Each row is a point on a landscape with many valleys, with its height.
From any point a ball takes the steepest step (drop divided by distance) to one of its 2 nearest points. It stops when none of these is lower. Distance is the straight distance between rows; heights are no part of it.
Z_820 (h 175): 81 133 147 129 139 92 116 168 89 144 142 156 136 139 111 121 126 123 142 128 127 106 147 152 98 119 136 108 111 147 82 129 155
Z_534 (h 744): 143 119 175 123 150 122 93 132 109 180 148 155 82 151 107 128 114 118 111 130 112 102 128 115 92 96 103 148 146 124 97 185 138
Z_270 (h 583): 103 113 132 139 104 146 142 116 133 91 115 108 154 141 149 124 167 148 178 139 76 133 129 116 151 165 140 114 118 128 147 109 130
Z_53 (h 127): 120 101 133 121 131 115 131 143 130 159 142 125 141 117 131 100 148 80 135 119 119 126 154 109 100 110 133 137 151 155 120 84 136
Z_774 (h 200): 131 146 114 156 124 143 122 124 121 139 103 147 107 155 145 134 94 155 123 121 149 125 100 171 116 127 147 120 123 116 145 165 139
Z_199 (h 381): 119 85 160 111 146 98 97 156 101 144 154 118 117 115 139 102 152 91 120 113 90 121 166 114 123 135 114 119 139 163 104 124 143
Z_301 (h 345): 85 127 129 103 137 78 143 122 96 103 146 176 155 146 129 115 132 139 166 98 146 136 130 142 150 146 131 106 108 115 128 129 140
Z_164 (h 306): 115 117 154 130 119 150 125 118 112 121 132 118 122 156 144 120 137 123 144 116 71 120 160 131 135 158 129 126 132 143 127 112 117
Z_477 (h 734): 130 84 148 101 169 92 76 166 101 161 149 146 83 124 125 115 82 118 98 108 130 137 133 129 114 130 108 144 120 149 99 145 137
Z_68 (h 682): 113 145 111 108 157 89 124 149 134 175 179 161 121 114 67 89 113 123 83 127 126 114 115 137 108 118 117 154 130 73 86 132 144
Z_396 (h 81): 145 140 153 157 93 188 145 99 169 71 112 82 133 125 137 129 170 120 149 138 80 153 124 98 157 135 135 118 123 131 169 168 129
Z_830 (h 168): 162 121 117 106 128 137 119 121 130 121 109 123 113 143 148 153 119 134 113 113 138 124 139 107 171 161 124 126 134 122 144 126 104
Z_815 (h 435): 182 139 138 134 128 161 121 118 144 168 115 118 109 159 121 121 125 100 119 113 96 105 135 97 109 106 121 138 147 135 125 178 123
Z_911 (h 399): 147 71 145 87 168 101 111 145 129 161 164 117 120 126 126 100 129 90 83 101 93 122 163 119 138 130 99 149 159 124 102 134 131
Z_500 (h 560): 120 156 104 145 102 160 143 131 137 125 103 124 138 123 121 159 114 137 130 154 151 136 112 133 111 95 145 129 119 131 124 99 136
Z_455 (h 770): 138 149 150 131 122 117 138 96 134 111 155 123 104 128 122 96 154 94 112 109 103 127 147 99 102 77 156 124 157 115 100 199 141
Z_680 (h 557): 102 110 142 117 150 85 160 160 100 152 171 118 156 122 107 108 146 116 132 133 120 120 156 160 111 115 93 145 124 145 82 80 141
Z_231 (h 242): 137 142 107 131 146 165 144 140 139 147 152 125 135 122 108 148 112 138 119 151 165 121 113 153 123 148 112 149 124 110 125 75 107
Z_76 (h 658): 111 127 85 113 106 102 154 122 105 109 131 152 164 136 145 122 154 146 141 133 143 120 133 113 152 126 135 121 118 112 93 114 137
Z_280 (h 169): 161 103 83 108 120 128 114 132 122 137 119 152 127 117 132 141 89 154 122 115 173 127 96 123 166 154 116 149 111 137 155 111 114
Z_857 (h 166): 150 157 133 132 147 159 135 80 141 112 137 128 96 149 137 139 122 141 118 121 154 133 100 147 115 101 134 140 142 82 132 181 125
Z_649 (h 592): 84 147 166 137 132 116 144 141 114 109 107 129 159 157 111 135 141 143 173 107 96 128 132 155 125 142 140 107 103 123 151 112 148
Z_731 (h 638): 102 108 123 110 133 87 146 146 98 123 126 146 159 130 150 103 127 123 187 128 106 143 134 140 121 107 133 127 131 166 128 88 120
Z_636 (h 449): 183 152 147 133 123 157 120 117 139 140 93 109 103 165 128 133 132 111 128 127 88 114 144 105 120 114 110 120 154 136 147 192 91
Z_606 (h 707): 160 141 127 139 166 171 98 122 148 169 135 127 100 114 121 115 91 115 97 144 138 117 99 153 81 116 127 136 157 114 131 132 121
Z_251 (h 612): 84 112 190 142 124 116 126 131 117 113 138 124 157 142 112 104 167 112 175 124 53 120 169 138 100 142 136 116 121 139 130 110 157
Z_329 (h 94): 114 117 156 161 93 197 138 105 167 84 112 85 153 131 133 119 184 113 151 141 64 151 122 113 167 153 124 110 133 117 164 145 123
Z_330 (h 572): 119 85 123 113 139 103 162 151 116 131 156 106 147 137 129 118 158 109 147 117 85 141 153 129 151 159 108 123 122 159 121 88 127
Z_540 (h 301): 140 149 154 159 92 202 141 82 159 75 93 113 145 96 145 138 112 118 127 145 115 153 134 127 138 128 148 110 134 151 161 151 132
Z_829 (h 136): 111 120 114 108 147 58 130 165 95 114 120 131 142 122 126 118 136 110 149 111 118 156 147 122 142 132 130 91 112 156 127 115 129
Z_539 (h 101): 160 152 154 143 88 176 131 88 141 62 98 119 125 137 139 168 128 169 133 145 135 147 125 126 157 120 122 125 93 113 160 202 149
Z_35 (h 229): 110 135 113 123 159 130 145 135 126 145 161 133 134 133 131 130 125 127 140 138 160 133 131 149 103 142 121 146 119 104 103 86 112
Z_443 (h 222): 89 150 113 118 109 60 143 149 94 132 164 163 144 143 94 111 132 146 144 124 135 107 130 150 146 145 132 96 106 132 84 124 135
Z_605 (h 503): 129 147 162 163 120 132 116 159 105 146 117 79 139 151 113 117 172 116 121 110 58 95 134 145 131 134 107 113 122 136 128 118 133
Z_803 (h 739): 146 108 160 109 167 109 88 145 115 179 153 158 73 148 120 132 88 122 106 126 126 111 129 121 101 131 95 153 137 130 105 165 128
Z_454 (h 687): 121 117 121 105 180 91 109 149 146 181 174 151 122 101 84 85 116 110 90 117 130 122 108 124 95 106 120 160 139 91 105 120 143
Z_493 (h 231): 133 111 108 113 158 100 117 136 114 147 138 149 111 133 140 123 99 124 122 94 162 140 133 127 128 140 122 132 119 130 129 121 123
Z_634 (h 729): 116 82 138 101 179 88 82 177 100 160 165 153 113 102 116 97 90 108 104 129 139 147 130 138 100 106 102 150 111 145 79 123 139
Z_951 (h 465): 103 115 116 140 120 102 131 153 124 121 96 112 160 120 150 108 186 99 153 129 87 142 146 111 138 122 138 87 131 136 145 94 121
Z_737 (h 374): 123 132 116 120 142 106 133 126 106 143 162 167 128 160 113 139 120 144 124 100 185 117 109 152 147 141 113 136 112 81 119 130 129
Z_123 (h 93): 159 155 133 140 87 184 129 109 158 101 93 112 146 117 135 148 141 144 128 150 119 107 103 102 172 172 119 99 128 158 156 148 130
Z_134 (h 348): 154 71 96 86 152 94 139 115 141 100 136 112 117 103 155 128 92 126 134 100 176 156 121 127 156 149 119 155 138 149 153 115 96
Z_593 (h 666): 119 141 79 97 117 84 141 141 124 129 141 158 161 113 121 104 142 135 112 129 144 116 134 104 162 125 129 121 129 106 85 117 139
Z_897 (h 749): 141 137 164 141 152 140 101 127 119 167 129 138 74 151 121 126 111 117 110 137 119 117 126 140 72 92 130 134 146 127 117 179 147
Z_119 (h 248): 146 125 108 118 155 92 111 147 112 165 137 159 90 152 126 115 103 130 114 108 149 121 117 135 120 140 132 131 121 124 126 152 128
Z_840 (h 113): 155 135 127 125 76 157 109 107 153 95 79 108 142 108 141 150 136 175 125 161 154 113 92 94 158 161 121 114 117 156 165 150 130
Z_628 (h 431): 125 110 103 92 132 75 155 155 105 118 141 123 153 118 103 157 128 144 116 128 141 159 129 116 179 122 97 143 116 117 115 71 108
Z_335 (h 725): 119 88 132 109 190 100 86 168 120 156 153 132 119 95 130 104 91 102 122 122 166 157 120 153 85 111 100 139 116 152 113 101 121
Z_847 (h 526): 119 152 159 148 121 99 124 146 102 162 156 123 110 156 79 114 151 135 100 115 82 88 130 134 103 126 126 139 123 124 93 144 154
Z_69 (h 197): 63 148 162 152 152 112 130 153 107 144 149 155 122 139 105 131 117 117 140 132 143 118 130 176 75 113 143 116 118 120 90 121 149
Z_784 (h 651): 98 135 91 125 112 119 149 105 115 110 123 151 149 123 159 107 133 146 150 132 146 132 139 118 123 108 149 127 122 118 102 120 135
Z_952 (h 618): 75 106 170 135 121 106 146 114 126 111 153 119 171 137 119 92 185 99 172 121 59 139 157 128 125 150 132 114 139 135 136 109 143
Z_353 (h 292): 106 122 138 143 103 141 131 111 127 110 138 111 131 154 149 109 168 113 137 116 64 126 160 104 147 146 147 122 142 116 109 136 116
Z_678 (h 598): 110 150 155 129 124 129 133 125 119 127 110 121 152 151 120 146 132 136 154 109 122 134 133 130 143 150 129 105 116 140 168 99 131
Z_663 (h 448): 118 102 114 110 126 131 148 127 138 120 105 108 155 115 147 144 157 122 131 141 120 157 136 126 166 127 115 113 160 141 149 81 122
Z_417 (h 73): 78 140 174 140 128 74 118 154 90 132 134 120 157 131 107 97 179 110 147 107 75 113 155 132 131 131 114 96 121 142 111 107 134
Z_702 (h 148): 62 134 168 115 141 74 104 156 91 126 140 172 148 120 103 96 126 116 155 131 116 113 150 149 95 117 139 93 130 159 93 129 161
Z_426 (h 184): 144 147 124 137 96 148 117 114 151 112 83 97 130 116 134 157 148 139 98 143 134 137 125 79 150 115 134 120 133 117 147 143 129
Z_424 (h 579): 99 146 117 139 105 110 142 155 111 123 108 140 133 153 106 162 123 165 158 132 129 114 93 149 134 131 148 109 103 137 144 107 139
Z_979 (h 604): 124 153 145 141 114 140 108 130 118 132 87 119 130 142 134 139 125 130 136 101 107 133 126 118 138 141 140 103 130 147 162 111 116
Z_601 (h 247): 130 124 86 116 177 121 116 128 142 133 147 144 121 109 145 145 121 140 128 143 200 131 109 142 132 144 120 144 116 82 126 102 93
Z_699 (h 311): 135 146 170 156 104 196 135 93 146 98 114 109 137 109 125 134 126 94 139 138 94 141 143 138 116 129 159 108 149 161 155 122 126
Z_749 (h 79): 109 133 80 143 106 110 124 145 113 117 72 132 150 119 157 116 129 167 151 133 125 128 126 141 126 114 151 118 115 151 141 116 134
Z_292 (h 76): 123 126 107 140 132 127 135 117 150 143 124 133 110 112 148 105 123 122 141 122 160 125 144 113 86 121 148 146 133 132 130 130 133
Z_854 (h 152): 170 125 108 120 119 147 115 113 138 133 112 140 116 132 142 158 96 155 113 123 165 115 115 123 163 157 115 133 133 126 157 135 114
Z_730 (h 329): 134 80 135 102 148 136 130 137 118 117 141 120 131 118 148 126 91 110 146 127 118 153 144 147 138 160 106 127 138 192 143 83 102
Z_625 (h 358): 181 92 105 87 152 116 126 119 150 114 121 117 105 105 151 138 88 123 118 96 165 138 128 126 168 167 109 140 139 145 175 146 93
Z_456 (h 282): 118 129 133 131 78 190 152 107 150 78 88 106 173 110 148 168 138 149 139 187 150 151 118 114 140 113 128 123 128 138 137 117 144
Z_219 (h 99): 172 154 151 151 101 175 149 91 162 83 108 91 112 125 137 134 146 129 136 131 100 132 114 104 142 120 138 117 127 143 170 194 136
Z_403 (h 363): 156 151 93 140 132 150 138 126 151 147 148 140 117 131 105 156 116 142 101 139 165 119 104 118 126 127 119 163 107 62 114 130 129
Z_933 (h 216): 136 102 91 106 178 85 139 184 104 145 154 125 141 107 116 110 79 115 140 140 143 160 99 167 102 97 103 149 106 152 111 92 117
Z_435 (h 325): 93 148 156 102 141 86 127 113 100 113 145 157 145 147 124 113 150 126 137 95 112 129 157 113 154 154 128 97 128 110 119 140 136
Z_479 (h 198): 81 136 130 118 126 76 143 168 85 132 145 150 142 141 108 122 130 136 147 120 107 117 144 152 125 122 131 112 105 140 90 104 133
Z_132 (h 45): 110 140 110 146 123 150 144 101 145 101 94 143 139 113 159 145 109 168 164 158 195 133 129 151 113 143 130 125 106 122 161 129 134
Z_763 (h 675): 123 152 84 107 139 88 135 135 137 153 163 160 132 113 94 102 126 127 88 130 142 111 120 117 131 127 133 130 131 80 87 131 145
Z_62 (h 256): 120 161 139 175 90 133 103 132 127 101 117 94 116 126 120 114 172 112 127 111 76 137 116 106 119 95 167 109 113 118 135 142 120
Z_627 (h 588): 107 128 152 152 103 142 131 109 143 85 111 109 142 131 134 106 152 132 186 124 71 137 129 102 117 145 167 124 113 133 160 124 133
Z_489 (h 185): 163 98 73 102 135 109 132 147 117 130 121 137 135 110 138 121 77 136 144 122 170 152 103 133 147 132 113 156 101 162 147 97 98
Z_806 (h 323): 154 128 159 163 100 182 116 99 143 105 125 94 125 115 129 126 152 77 121 136 77 131 157 130 109 113 160 116 153 145 150 140 131
Z_582 (h 699): 102 131 134 135 178 104 91 155 136 179 158 159 94 117 111 91 123 109 103 146 159 118 100 151 66 108 135 136 131 101 100 154 145
Z_824 (h 359): 97 132 115 105 140 90 146 128 100 124 152 173 145 144 133 126 126 130 156 105 185 130 123 142 144 134 118 125 113 105 113 118 123
Z_996 (h 273): 99 117 106 116 150 96 132 99 149 115 128 160 119 103 169 107 115 130 144 112 186 142 162 110 124 142 138 138 144 109 128 130 104
Z_397 (h 410): 118 108 118 98 151 68 129 148 104 145 171 135 128 116 106 106 121 115 117 104 118 139 136 124 137 128 122 134 129 145 95 98 123
Z_953 (h 611): 137 138 119 140 116 126 102 156 124 154 80 132 125 128 122 125 109 122 120 109 124 130 112 129 125 129 143 109 130 160 152 112 128
Z_207 (h 298): 181 175 128 153 125 172 134 114 151 144 132 148 79 147 87 168 80 123 101 148 147 127 101 134 113 122 121 135 131 106 135 185 100
Z_102 (h 251): 139 130 109 119 143 179 144 115 143 121 147 120 143 118 134 162 128 143 117 164 179 126 118 156 152 154 98 145 125 96 120 86 114
Z_405 (h 351): 163 136 105 126 129 166 151 108 164 142 137 111 116 131 120 144 126 110 93 135 142 120 133 100 133 125 127 157 139 81 119 139 137
Z_939 (h 420): 113 125 103 99 147 71 147 144 109 131 161 145 145 105 101 127 117 122 112 124 133 143 135 124 142 119 124 143 129 120 99 76 115
Z_603 (h 373): 144 144 95 138 104 150 146 130 138 135 131 135 141 137 118 156 136 156 108 140 171 121 105 109 137 110 127 154 100 79 105 133 148
Z_88 (h 111): 63 135 191 136 118 70 105 155 81 134 148 137 156 119 95 96 165 110 139 122 89 97 156 146 106 111 130 94 124 154 94 120 157
Z_476 (h 332): 169 149 109 124 127 184 119 101 181 131 125 133 108 106 126 154 86 141 87 147 175 118 109 110 134 117 122 161 139 79 129 142 99
Z_100 (h 440): 120 106 111 97 132 120 155 129 121 110 132 111 166 126 133 159 157 148 125 146 148 153 126 124 180 137 95 134 132 112 125 80 128
Z_229 (h 261): 142 102 121 100 103 183 143 107 146 109 127 127 170 118 131 171 122 154 116 177 175 129 112 130 171 152 91 136 135 129 130 89 120
Z_3 (h 215): 141 96 109 103 170 101 111 155 117 139 168 141 106 120 124 120 71 118 130 107 177 151 118 142 120 144 109 153 95 133 122 123 101
Z_555 (h 83): 147 136 130 139 86 160 127 89 145 77 90 125 129 138 155 166 130 174 138 159 164 133 123 113 139 137 133 123 96 108 168 172 150
Z_447 (h 721): 117 88 148 112 183 124 103 158 110 158 147 126 132 102 151 107 112 103 138 135 147 143 136 163 90 117 101 135 135 161 111 91 132
Z_613 (h 107): 119 124 148 152 85 205 131 108 170 84 101 104 164 120 136 125 166 120 141 161 84 133 106 109 185 178 111 90 144 141 168 139 110
Z_404 (h 385): 159 83 127 88 171 107 109 146 134 151 145 106 104 106 130 110 97 95 97 91 118 135 134 119 129 131 114 144 147 149 132 127 121
Z_413 (h 515): 145 134 165 149 132 125 110 146 104 164 136 98 108 153 97 121 149 119 102 120 74 87 135 137 110 128 108 126 136 141 116 141 149
Z_748 (h 538): 109 147 146 140 123 109 136 129 120 157 181 140 115 132 83 113 134 120 102 128 121 101 144 125 94 118 136 149 126 113 76 128 146
Z_369 (h 489): 120 146 122 156 110 116 122 171 108 146 108 99 148 147 108 112 172 121 118 113 75 99 120 141 119 94 144 113 122 119 118 111 149
Z_275 (h 384): 139 129 106 130 110 141 158 117 136 119 147 124 145 144 127 161 162 151 129 141 166 107 122 116 154 138 115 144 110 90 115 114 149
Z_142 (h 122): 174 147 135 128 107 157 137 85 153 113 107 114 102 141 142 145 130 141 132 126 126 117 114 106 146 124 133 130 143 122 157 189 120
Z_230 (h 555): 97 153 102 154 111 127 142 133 131 135 124 137 130 117 112 141 119 139 123 147 154 141 94 141 95 80 162 138 123 112 117 108 131
Z_107 (h 149): 163 136 138 120 93 192 130 81 167 97 88 119 126 128 151 169 115 139 105 155 160 128 140 92 180 145 117 127 152 123 147 178 108
Z_823 (h 603): 92 125 159 146 110 116 123 133 112 123 143 125 131 136 118 111 150 113 158 133 91 113 149 120 83 115 160 120 122 155 116 117 146
Z_463 (h 578): 107 96 123 124 118 115 154 133 129 109 139 104 149 143 142 118 186 133 159 131 71 133 135 120 163 168 123 115 128 140 134 96 119
Z_981 (h 165): 167 147 135 141 96 197 136 98 167 103 85 96 134 112 144 154 128 121 91 146 138 147 131 100 160 107 123 120 150 121 142 177 122
Z_826 (h 146): 162 154 143 136 126 157 143 70 149 110 116 138 91 150 140 136 99 141 147 125 150 134 115 136 113 107 133 137 139 112 167 213 117
Z_898 (h 241): 109 157 116 130 121 85 140 141 109 133 143 157 121 148 107 128 146 141 132 114 136 109 127 119 131 140 150 107 110 116 112 139 144
Z_42 (h 221): 126 140 120 144 97 149 150 122 126 115 133 102 136 137 122 146 152 139 119 131 96 122 134 124 139 116 151 129 122 120 115 110 140
Z_723 (h 567): 104 164 137 153 100 168 155 138 133 96 99 119 160 129 113 162 108 144 162 154 126 131 114 164 114 106 149 113 111 150 141 94 140
Z_990 (h 214): 88 155 129 141 159 116 132 160 113 147 152 149 128 142 108 134 112 128 140 128 165 135 108 179 90 122 125 128 117 104 114 98 117
Z_126 (h 368): 135 73 165 118 143 128 81 155 114 149 129 102 122 118 144 106 152 76 120 122 79 125 163 112 128 140 114 117 154 174 133 115 127
Z_298 (h 547): 106 158 121 149 119 124 150 132 121 150 153 138 115 143 82 130 122 134 107 123 142 124 105 139 107 106 147 152 112 101 93 115 133
Z_995 (h 585): 95 131 128 130 118 106 141 139 119 95 108 143 149 155 117 146 131 169 185 129 126 113 116 150 134 154 147 110 89 113 158 121 155
Z_124 (h 267): 168 141 123 124 148 128 116 121 130 160 136 156 81 164 112 139 100 126 107 118 143 112 113 123 112 130 120 144 141 99 139 166 116
Z_64 (h 307): 109 135 128 102 133 85 125 111 123 116 138 150 121 136 140 124 141 117 127 97 128 124 162 92 157 150 136 109 136 109 115 143 117
Z_433 (h 625): 80 123 163 139 113 133 164 94 129 101 139 116 168 140 117 116 167 129 166 120 85 138 141 142 133 122 139 130 136 117 131 99 145
Z_38 (h 703): 132 145 127 144 174 145 109 140 145 180 154 129 96 129 109 117 111 116 109 139 156 118 101 153 72 116 132 140 129 98 117 141 126
Z_43 (h 48): 130 106 82 112 127 105 127 143 113 105 86 133 147 118 164 138 105 164 150 136 154 142 122 145 147 139 120 117 107 148 155 115 129
Z_631 (h 206): 134 148 135 146 106 164 142 120 119 136 135 113 116 146 112 151 118 133 112 123 112 122 138 135 123 133 140 140 124 126 109 111 130
Z_305 (h 322): 177 146 95 128 129 147 110 101 166 134 103 151 90 123 125 162 86 154 92 148 184 112 107 119 137 119 119 152 144 76 147 189 92
Z_528 (h 777): 143 145 149 136 105 135 153 96 150 89 145 100 104 134 138 114 173 100 120 110 92 141 150 94 133 92 150 135 143 104 120 198 125
Z_677 (h 396): 117 119 107 106 159 72 141 182 90 154 173 151 138 138 88 114 102 121 122 101 166 137 100 170 131 128 99 137 89 112 98 113 131
Z_127 (h 386): 126 130 126 122 157 90 138 154 104 169 170 151 131 150 94 124 119 130 116 94 172 119 108 157 135 144 94 145 98 102 109 123 135
Z_98 (h 187): 134 131 129 119 130 134 135 133 113 147 133 123 123 150 118 147 126 130 109 103 121 124 143 114 157 146 116 137 131 120 121 103 119
Z_215 (h 135): 161 132 140 132 76 179 109 80 160 72 74 117 130 116 156 157 122 162 107 161 150 120 139 90 167 153 117 126 128 131 155 200 108
Z_326 (h 336): 162 130 155 159 112 164 107 118 136 129 115 92 110 137 134 121 164 88 119 128 56 120 157 115 115 121 139 111 155 139 138 155 117
Z_133 (h 217): 140 151 112 148 146 153 106 126 129 156 113 157 97 139 149 125 75 142 118 132 165 126 102 176 106 149 129 122 124 125 143 155 115
Z_794 (h 756): 122 137 176 139 158 113 99 122 111 141 134 140 100 141 129 112 149 99 112 125 99 109 149 138 80 82 140 115 147 124 105 183 166
Z_29 (h 132): 140 119 97 148 111 132 118 125 130 127 97 114 117 133 166 113 146 131 137 132 86 115 146 102 132 152 148 123 132 143 136 127 120
Z_54 (h 220): 110 151 103 131 122 92 133 131 125 127 117 142 119 131 116 147 139 144 104 124 142 129 113 112 140 121 157 116 126 98 126 126 141
Z_176 (h 631): 122 97 115 115 140 84 127 151 105 135 113 133 136 112 146 102 118 112 158 125 124 148 143 125 110 111 134 129 136 185 136 83 107
Z_136 (h 134): 167 114 108 119 87 134 100 107 137 115 92 140 121 118 145 160 118 171 120 141 175 106 107 102 172 162 115 129 113 132 171 148 113
Z_511 (h 276): 104 142 137 149 103 126 107 128 122 104 120 107 135 135 144 99 184 113 142 108 64 119 131 90 137 131 139 112 125 112 119 124 105
Z_523 (h 100): 100 143 131 119 125 68 126 163 100 126 132 118 149 136 113 110 167 119 135 96 96 131 131 113 155 142 115 103 105 134 118 97 115
Z_752 (h 624): 127 108 85 130 140 81 120 159 119 154 97 144 132 103 142 106 104 130 143 123 141 148 136 127 110 103 135 130 129 159 138 96 118
Z_870 (h 762): 128 132 163 130 139 121 107 101 120 140 150 129 112 124 123 110 154 96 106 109 105 116 145 123 91 90 154 130 164 114 113 153 146
Z_205 (h 617): 132 136 99 142 129 125 123 150 130 155 83 145 137 117 130 131 86 140 134 123 160 145 108 141 116 117 134 124 124 156 152 98 117
Z_494 (h 644): 100 111 109 126 103 117 151 121 118 109 111 141 162 131 164 97 144 140 183 138 104 134 139 123 127 115 147 135 129 146 125 97 123
Z_196 (h 711): 164 120 148 131 169 162 95 127 132 170 134 125 109 117 132 119 108 104 91 139 119 109 122 167 83 107 119 133 162 132 127 129 146
Z_172 (h 291): 129 138 145 147 81 200 143 92 161 53 97 105 150 85 149 156 118 141 129 174 152 174 125 122 137 109 140 116 111 153 147 155 149
Z_138 (h 272): 137 123 106 121 91 181 146 117 149 120 94 117 171 105 143 157 119 155 128 184 167 130 107 118 145 115 112 137 136 146 136 95 127
Z_467 (h 288): 104 125 125 104 130 100 134 96 146 114 130 148 121 122 164 109 130 118 127 103 154 128 171 88 133 141 149 131 157 109 119 149 114
Z_368 (h 25): 108 117 84 125 129 115 137 132 127 110 103 155 142 119 157 151 114 180 165 160 192 130 110 158 127 137 120 126 103 126 158 110 129
Z_743 (h 395): 107 91 156 94 150 74 104 153 91 141 176 120 129 112 109 101 140 99 104 111 97 127 156 121 130 131 104 136 133 161 82 113 141
Z_648 (h 352): 162 92 143 129 130 145 101 136 142 153 127 103 109 126 138 107 157 77 103 128 69 112 165 103 118 132 132 123 167 142 131 135 119
Z_865 (h 637): 104 155 139 144 110 150 169 90 121 76 154 130 132 139 132 136 138 143 140 124 130 141 135 137 122 112 156 137 97 93 103 153 153
Z_521 (h 240): 141 152 128 161 83 156 134 117 134 96 117 89 110 120 132 131 152 123 117 131 90 139 132 106 125 104 167 125 115 134 134 141 130
Z_141 (h 573): 112 161 134 146 97 151 144 149 124 108 95 124 149 122 106 165 110 155 152 149 114 112 110 161 139 140 143 91 116 159 150 92 132
Z_858 (h 284): 180 157 145 133 135 143 120 125 135 166 123 138 85 157 75 162 92 125 92 132 113 111 115 123 124 120 117 132 155 109 136 172 102
Z_804 (h 339): 134 80 112 89 139 99 136 115 130 101 138 119 127 107 153 130 106 135 155 112 131 163 131 120 152 154 126 132 132 174 153 97 101
Z_960 (h 183): 139 161 133 157 120 170 129 106 122 129 121 138 94 153 134 137 100 143 107 109 140 142 88 161 111 95 140 127 130 108 133 180 141
Z_641 (h 632): 91 139 144 144 116 148 168 98 123 86 132 121 161 149 131 127 138 151 155 127 116 142 115 161 118 108 148 134 111 109 132 124 157
Z_184 (h 564): 112 92 128 115 153 105 173 153 113 143 168 106 160 122 123 109 154 110 125 137 93 141 160 164 135 131 91 135 145 152 98 75 131
Z_879 (h 477): 106 137 110 141 118 100 138 160 112 125 98 113 157 128 123 120 175 124 147 122 91 119 127 138 127 103 145 103 123 133 129 104 145
Z_310 (h 310): 176 163 109 154 113 155 127 111 147 123 107 145 73 142 118 169 90 151 100 153 165 135 102 129 119 108 130 142 121 91 144 209 110
Z_50 (h 112): 140 122 134 124 96 174 132 118 154 95 94 117 173 106 146 141 151 140 145 162 114 124 105 112 194 187 108 87 139 162 162 119 113
Z_253 (h 201): 155 91 74 107 159 96 129 164 113 133 157 132 120 108 111 125 57 127 134 136 172 161 97 160 122 123 105 158 87 147 129 98 95
Z_457 (h 693): 106 112 148 109 171 93 97 143 124 173 176 149 106 104 101 101 129 113 90 121 131 111 116 143 90 104 123 140 150 120 92 122 148
Z_246 (h 117): 156 150 165 140 76 188 114 85 153 52 83 117 139 115 142 156 114 163 128 153 134 146 127 104 162 136 114 117 102 140 171 213 133
Z_664 (h 716): 136 98 168 120 187 144 88 146 117 168 148 126 107 114 142 124 115 109 109 134 123 117 140 158 98 116 95 136 152 151 113 115 150
Z_415 (h 455): 136 107 99 124 119 123 125 147 133 124 83 100 165 107 151 128 165 114 130 134 101 150 129 111 162 118 127 105 146 151 155 76 121
Z_481 (h 411): 153 86 159 103 152 126 126 133 144 168 164 114 110 149 128 111 141 98 107 108 94 105 157 107 133 143 98 155 164 131 102 143 132
Z_420 (h 228): 138 145 105 137 170 142 105 149 135 159 119 157 108 117 125 138 68 130 110 139 181 141 85 181 122 153 114 118 129 132 147 118 106
Z_772 (h 46): 144 142 124 149 120 163 130 97 156 131 104 124 115 125 148 123 112 135 143 120 154 122 125 118 104 141 147 130 138 147 161 144 131
Z_973 (h 258): 125 114 91 109 149 113 128 108 145 114 133 142 122 114 165 142 126 143 127 140 200 132 134 119 139 148 123 142 133 91 128 123 112
Z_208 (h 319): 127 105 148 117 130 144 119 123 112 143 137 128 125 130 146 118 106 127 141 114 105 125 136 135 122 145 138 139 138 173 127 86 115
Z_384 (h 548): 107 132 132 135 126 96 154 139 113 158 171 121 148 125 96 114 150 122 120 128 111 108 146 142 102 113 127 150 134 126 84 88 139
Z_780 (h 341): 182 149 119 128 120 186 148 101 173 119 131 108 101 122 119 157 109 124 93 142 140 128 123 100 137 102 124 165 136 81 122 169 119
Z_893 (h 72): 149 149 129 135 103 182 137 103 152 125 109 114 135 113 125 148 124 131 127 133 134 123 101 112 143 142 132 116 146 154 153 116 131
Z_291 (h 421): 169 122 151 112 144 148 134 121 149 172 153 113 103 150 117 127 131 100 111 106 115 101 136 104 123 132 106 154 151 125 123 141 123
Z_727 (h 595): 105 146 169 165 104 135 129 124 124 102 128 115 116 145 114 118 146 132 167 119 78 125 132 128 96 120 164 121 102 142 140 141 146
Z_942 (h 63): 119 117 108 133 109 141 137 88 144 95 102 134 135 115 173 150 134 172 147 155 176 126 132 132 121 143 138 137 114 104 154 150 146
Z_654 (h 108): 118 140 96 151 88 130 113 119 130 109 77 116 124 122 160 130 141 168 135 137 116 128 138 101 129 126 161 123 110 140 137 129 127
Z_254 (h 238): 130 136 92 123 174 134 105 142 133 146 127 142 121 113 134 140 92 142 124 147 196 143 92 170 127 141 115 129 111 106 146 104 95
Z_937 (h 202): 129 156 113 129 115 126 127 120 134 121 103 113 121 133 118 161 154 145 89 129 131 130 119 94 146 104 143 125 131 85 127 144 143
Z_578 (h 371): 171 95 121 94 158 104 115 122 146 143 118 110 93 112 154 116 90 126 113 91 136 121 134 119 142 144 121 149 168 145 154 152 102
Z_261 (h 102): 114 119 126 133 141 110 122 131 133 156 147 136 121 105 134 98 132 100 141 126 144 121 143 113 77 102 151 136 146 144 115 108 140
Z_355 (h 151): 128 95 110 123 128 127 137 127 140 141 125 116 130 127 154 105 151 106 125 119 105 123 149 103 126 131 144 129 148 137 118 106 124

Call two points neighbours if one is among the 2 nearest of the other. Go from one point of each pair to the other, from neighbour to neighbour, staying as low as possible. Name the highest point that can't be avoided.
Z_396, Z_772 -> Z_50
Z_417, Z_772 -> Z_898
Z_368, Z_772 -> Z_355

Where does a ball stop that starts at each point below?
Z_477 -> Z_417
Z_806 -> Z_417
Z_593 -> Z_417
Z_127 -> Z_396
Z_601 -> Z_396
Z_995 -> Z_417
Z_937 -> Z_368
